A landscape with many valleys, sampled at points; each row gives a point and its height.
From any point a ball rolls to the lowest of the 2 points nearest to it. It stops when none of these is lower. Distance is the straight distance between rows; heights are no part of it.
k_147: [120  97 181 122 139 155 124 110 136  76 135 142  87 111 151 164 123  97
 130 134 122 139 151 136  91 129 120 138 143 145]  height 132
k_557: [112 144 135 114  68 123 102 123 162 133 156 110 117  89 120 140 112 170
 134 185 102 156 120 169 124 159 100  86 112 175]  height 249
k_363: [121 106  96  94 114 151 110  87  84 117 162 149 144  79 166 102 141 163
 131  88 108 161 105 100 109  93 140 157 108 134]  height 420
k_459: [104  94 166 140 174 162 127  81 118  69 120 155  85 123 168 158 120 120
 125 114 152 153 148 151 104 133 127 113 151 114]  height 159
k_275: [111 126  94 122 137 135  94  79 107 119 119 126 140 116 173  98 122 198
 125 163 159 126 117 166 147 114 111  55 152 145]  height 56
k_129: [112  88 141  89 132 174 143 171 114 117 193 130 115 109  99 145 173  98
 105  70 103 154 150 102  97 137 143 121 113  95]  height 559
k_536: [ 88  88 136 141 166 169 126 120 116 152 133  61  95 109 180 146 127 185
 167 150 123 156  49 181 103 158 116 130 165 141]  height 293
k_795: [117 148  88 142  63  94 138 166 160 125 155 116 129 118 118 142 109  80
 103 151 130 120 140 104 125 114 125  97 115 112]  height 209
k_582: [135 136 108 136 109 155 175 133  82  84 126 127 137 120 105  78 188  82
  94  82  97 137 209 102  65 114 141 205  78 123]  height 205
k_867: [ 69  96 112 151 216 165 120 118 109 146 113  48  80 174 163 147 140 173
 178 149 185 118  79 143 140 134 131  80 156 105]  height 265
k_827: [159 155 143 137 153 129 105  98 110 120  84 179 134 162  91 107 132 196
 143 144 138 124 151 204 163 178 111  63 122 116]  height 440
k_261: [112 129 114 143 148 133 105  82 118 161 113 115 154  98 168 110 112 228
 128 180 160 137  98 205 150 154 114  65 152 175]  height 166
k_221: [159 160 166 153 134 108 108 115 151 150 113 173 144  91 115 122  84 185
 147 169 123 129 118 206 159 188 105 116 112 164]  height 336
k_447: [125 146 139 142 165 121 124 134 141 193 122 140 138 118 126 157 103 140
 154 167 119 117  78 182 148 174 123 110 158 130]  height 302
k_13: [150 124 144 101 130 164 149 130  92  96 159 164 144 106 113  94 165  77
 103  83 104 141 214 101  88 100 146 170  98 141]  height 243
k_747: [156 123 167 109 141 151 139 161 125 103 195 176 132  97 109 126 157  59
  77  90 120 133 199 102 128 105 153 121 116 146]  height 235
k_437: [124 108  80 100  74 125 158 176 131 124 163  96 134 158  78 125 146 131
  96  87 110 146 136 125  96 163 112 102  72  82]  height 160
k_528: [ 98 158  60 152  76  99  96 144 140 135 118  88 133 143  93 115 115 142
 108 215 134 113 157 126 132 133 113  66 113 119]  height 219
k_389: [119 134  68 178 136 108 110 125 113 114  83 115 128 148 146 126 122  94
 128 169 141  90 128 112 125  87 124 149 148 102]  height 268
k_24: [170 159 201 105 157 100 143 146 164 187 130 158 148  88 114 142 104  88
 130  93 101 119 129 122 173 115 153 186 127 200]  height 127
k_606: [170 151 128 142 123 120 144 141 120  97  95 176 137 127 103  83 140  63
  87 110 113  94 201 108 117 102 127 174 125 131]  height 231
k_678: [139 138 130 148 138 126 101 102 133 162 116 151 148  87 142 112 100 214
 133 171 128 146 104 219 143 174 102 101 128 174]  height 259
k_952: [117 109 140 115  97 109 185 185 160 137 187  76 132 144 106 174 132  56
 103  87 131 143 121  78 110 134 149 141 100 111]  height 576
k_885: [144 128 129 139 149 139 148 113 102  82  69 159 126 137 117  78 137  78
  95 114 127 113 191  99  97  99 122 205 137 124]  height 242
k_342: [ 93  94 111 115 160 175  95  91  89  96 145 111  86  98 181  96 143 176
 132  93 147 162  98 123 122 114 122  90 136  99]  height 208
k_994: [165 156 150 140  82  90 116 141 156 145  80 112 143 166  98 131 113 103
 156 172 112  86 123 101 136 110 116 178 122 144]  height 638
k_427: [189 162 192 121  78  95 152 167 159 130 110 133 142 127  85 105 121  78
 106 101 103 112 180  83 155 104 144 170  87 168]  height 181
k_69: [176 171 159 131 139 108 102 102 126 124  97 202 153 131  96 103 107 186
 151 146 125 117 141 190 176 179 113 101 113 131]  height 404
k_534: [116 112  73 117 165 144 110 118  75 137 127 138 131 123 139 101 140 115
 132  81 120 133 104  87 123  95 146 143 147  71]  height 305
k_834: [105 110 116 124  66  97 188 168 173 118 175  61 116 160 124 177 105  77
 113 132 137 145 117 102  95 152 122 121  85 115]  height 586
k_457: [116 148  68 161 100  99 121 148 135 127 127 124 128 123 135 136 110  66
 118 160 136 102 131 101 127  91 128 127 143 100]  height 240
k_624: [120 113 120 122 115 126 181 169 119 137 178 100 154 121  96 142 148  52
  86  65 121 142 150  64 104 113 155 168  97  95]  height 570
k_409: [ 70 110  77  91 130 171  95 137  94 122 147  97  95 101 161  82 158 186
 123  88 147 156  97  93 128 123 113  83 142  73]  height 241
k_748: [123 140 174 178 135 114 156  78 148 142  81 171 147 146 165 171 112 175
 150 176 183 127 120 182 143 163 128 140 167 159]  height 423
k_555: [110 106  84 136 207 134 108  94  84 143  98 105 133 151 155 115 127 129
 159  86 148 130  73  96 144  97 150 146 163  72]  height 329
k_676: [140 125 130  91  89 127 123  99 123 132 158 156 148  85 143 130 122 141
 131  94  97 139 125 108 110  94 130 173 100 174]  height 468
k_266: [121 112 168 135 145 127 131  94 134 115  88 107 117 159 162 165 119 120
 176 174 135 121 103 123 113 125 118 182 165 158]  height 364
k_848: [146 148 172 138 177 116 134 171 166 175 146 146 120 125 105 173 110  80
 147 147 110 111  99 161 165 172 144 115 165 129]  height 285
k_173: [186 157 207  91 117 105 136 136 158 157 106 160 148 120  87 109 114 110
 135  98  88 112 154 105 158 116 136 191 103 185]  height 152
k_318: [147 151 176 142 121 112 137 158 185 171 164 150 108  64 152 163  89 106
 140 155 113 134 113 162 155 153 131 129 130 187]  height 57
k_599: [ 65 124  34 133  81 117 113 146 121 132 137  69 131 132 138 109 126 156
 109 150 146 133 112  99 120 114 117  92 132  86]  height 288
k_593: [108 108 113 151 174 127 123  83 103 116  95  70 136 150 194 138 126 172
 180 181 174 119  75 130 138 100 140 115 162 136]  height 331
k_527: [146 150 115 161  48  82 144 146 159 127  89  76 144 173 100 137 120 112
 135 159 115  99 120 105 110 114 111 179  94 137]  height 619
k_303: [168 145 119  98 144 134 111 152 117 140 148 195 138 126  88 110 139 116
 122  97  94 117 145 144 145 139 137  93 129 106]  height 528
k_915: [168 152 191 124 135 102 141 148 180 181 151 159 121  55 149 155  95 108
 124 109 110 130 134 141 169 125 146 172 109 214]  height 103
k_133: [115 114 193 172 136 124 161  78 141 123  53 138 124 195 148 169 140 181
 158 192 201 110 134 161 139 162 129 141 168 144]  height 405
k_412: [139 119 140 136 163 138 144  75  99  65  78 188 125 137 149  92 122  98
  98 106 155 133 196 108 104 102 129 175 145 120]  height 210
k_713: [159 143 202 130 178 123 138 176 168 138 160 156 119 125  99 165 123  57
 111 117 116 116 135 137 162 144 152 119 159 148]  height 275
k_577: [155 113 190 108 107 145 123 125 148  81 131 163 105 113 120 143 133 108
 118 126 105 130 170 139 105 128 113 140 116 164]  height 175
k_248: [ 67 107  54 147 176 154  88 137 108 136 117  28 103 149 159  83 141 187
 140 155 191 103 118 103 149 100 119  54 140 109]  height 266
k_983: [164 154 184 147 151 100 122 118 148 146  72 163 138 174  94 146 108 139
 165 183 141  84 127 154 161 167 120 138 138 126]  height 670
k_305: [126 130 141  79  72  99 167 187 172 166 196 101 150 128  82 148 121 129
 105  90 117 152  96 113 140 185 127  92  78 115]  height 228
k_278: [150 138 184 117 120 128 152 170 142 133 194 136 141  94 115 145 139  54
  76  86 125 140 179  79 151  85 167 144 104 175]  height 251
k_825: [190 158 114 106 148 119 120 125 103 134 108 209 155 150  97  86 133 111
 128  97 101 104 162 137 136 125 143 132 131 121]  height 512
k_520: [161 155 138 141  94 108 157 160 141 117 113 130 145 129  90 116 136  55
  92 103 109 105 176  90 118  94 136 179 108 139]  height 204
k_287: [ 71 132  31 157  92 115 103 146 127 138 116  52 128 152 123 117 130 158
 111 197 147 113 136 115 125 114 117  76 124 113]  height 257
k_609: [164 146 108 111 158 145 101 114  93 124 104 180 119 167  96  83 152 173
 140 109 119 129 152 196 152 159 117  56 123 109]  height 459
k_863: [174 149 148 116 158 112 135  89 116 134  73 210 165 172 112 101 120 137
 135  99 125 108 153 141 141 131 133 160 150 131]  height 494
k_929: [142 162 168 131  87 109 121 145 178 154 153 129 116  83 122 152  93 137
 153 175  98 132 113 162 148 158 120 114 109 181]  height 120
k_602: [116 168  92 134  48  84 122 155 167 136 153 104 138 127  91 128  97 116
 110 182 127 131 148 117 141 145 116  63  98 120]  height 158
k_118: [128 125 132  94  61 122 137 161 157 119 175 102 127 132  78 147 132 134
 116 116  99 155 131 137 109 157 113  89  81 125]  height 195
k_603: [ 81 100 121 117 117 149 123 118 128 145 155  63 109  97 173 154 131 174
 170 153 107 161  46 137 105 136 124 143 151 148]  height 324
k_206: [152 137 168 149 127  99 135  64 139 139  61 183 177 168 147 126 115 193
 144 157 170 105 118 152 159 138 125 157 157 150]  height 451
k_509: [ 74  98  79 160 189 159  94 130 105 110 111  61  73 161 160 121 132 145
 152 143 172 120 109 110 129 104 127  87 139  80]  height 250
k_229: [ 91 110 118 118 117 138 119 131 130 134 143  76 105 135 141 168 129 134
 165 154 106 136  76 124 102 126 125 135 146 125]  height 361
k_172: [ 77  95 130 138 197 174 120 125 110 162 122  66  84 148 157 146 140 181
 160 129 148 132  67 178 125 163 114  94 165 107]  height 277
k_517: [141 138 116 142  53  84 168 164 171 125 134  67 138 176  89 156 109 101
 120 134 118 121 124 117 103 144 115 135  66 122]  height 600
k_116: [120 139 111 129 152 114 112 107 124 168 122 159 146 124 152 143 104 137
 144 153 138 110  84 153 150 129 126 107 168 123]  height 328
k_542: [131 104 155 139 161 158 134  55  96  49  91 178 105 145 167 115 133 146
 113  93 171 151 181 143 107 119 124 126 141 120]  height 182
k_153: [ 80 110  68 104 129 156 112 158  92 133 147 123 112 101 142 103 153 137
 114  78 135 148 104  68 118 118 133 118 133  43]  height 274
k_216: [116 120  83 160 129 116 104 104 106 107  89  87 137 147 174 125 121 144
 148 197 157 101 104 119 126  81 128 123 150 127]  height 301
k_220: [101 108 138  98 141 146 130 178 143 142 182 135 107 100 117 164 143  96
 117 109 112 135 111 117 125 145 135 105 154  95]  height 549
k_669: [137 138 124 113 156 110 121 111 122 158 121 157 153 123 129 146 107  89
 145 113 115 114 101 113 138 104 137 157 165 126]  height 358
k_127: [106 106  44 127  99 143 159 178 105 117 143  98 117 162  87 103 175 127
  96  69 108 136 145 120  88 146 120 127  78  62]  height 141
k_706: [177 140 130  90 103 126 106  97 122 132 136 194 148  93 133 102 132 176
 136 108  91 131 134 154 130 122 119 157  96 185]  height 530
k_725: [ 99 102  86 153 193 166  95  99  94  96 120  82  83 138 174  83 137 162
 141 101 180 137 101 105 136 102 129  82 137  69]  height 234
k_94: [118 113  63 103  87 141 108 106  85 112 148 111 148 108 152  87 145 180
 128  98 110 149  97 108 110  89 130 130 117 121]  height 382
k_900: [112 129  40 121  54 109 133 125 107 124 144 104 164 120 134  94 131 157
 102 112 123 140 105 104 110 104 122 127 103 102]  height 337
k_126: [155 151 194 124 125 113 145 190 168 148 184 129 120 106 110 162 131  54
 101 106 116 131 136 101 172 116 170 120 127 167]  height 263
k_672: [122 134 105 113  96 131  88 102 123 119 130 129 134 112 138 115 121 177
 129 166 116 132 114 155 127 119 105  83 131 150]  height 183
k_749: [136 129 144  95 143 144 120 185 143 163 179 165 128  92  88 135 144 122
 112  99  90 132 112 147 151 168 133  90 135 109]  height 540
k_997: [ 99  95 140 140 177 171 113  60  99  78 135 132  87  99 196 120 127 175
 131  96 164 170 109 150 120 124 130  92 140 114]  height 185
k_879: [155 136 179 130 134 105 151  59 147 139  63 210 171 164 130 107 113 180
 134 113 156 120 146 144 152 135 126 190 156 158]  height 473
k_480: [108  98 122 107 127 160 160 178 106 115 201 127 138 101 110 130 173  72
  87  65 125 155 168  66 102 123 154 140 102  69]  height 564
k_190: [168 154 163 134 128  92 111 111 146 157  71 148 155 165 113 133 103 119
 162 171 126  85 112 123 152 126 119 169 147 144]  height 655
k_899: [107 110 123 134 140 130 119 110 123 113 119  82 110 147 157 166 124 102
 175 160 122 133  90 103 105 106 130 170 157 129]  height 342
k_862: [122 127 125 125 164 123 126 108 113 122 115 139 138 110 133 134 110  54
 130 110 127 134 132  79 116  88 144 182 152 118]  height 375
k_178: [124 104 180 145 164 135 134 100 130 123  66 101 110 196 144 169 136 157
 174 187 151 105 109 159 118 152 112 156 157 147]  height 386
k_957: [118 117  68 154 109 140 172 154 101  95 128  98 118 147  90 109 184  98
  91  70  95 125 169 117  76 131 131 174  75  88]  height 165
k_288: [162 124 168 115 114 143 129 162 143  84 159 156 112 120  94 143 146  75
  97 111 105 129 182 123 115 123 131 111 111 140]  height 213

For each start below, name the point where the ball stops.
k_827 -> k_275
k_517 -> k_899
k_220 -> k_899
k_278 -> k_147
k_363 -> k_602
k_603 -> k_147
k_216 -> k_602
k_606 -> k_318
k_885 -> k_147
k_862 -> k_147
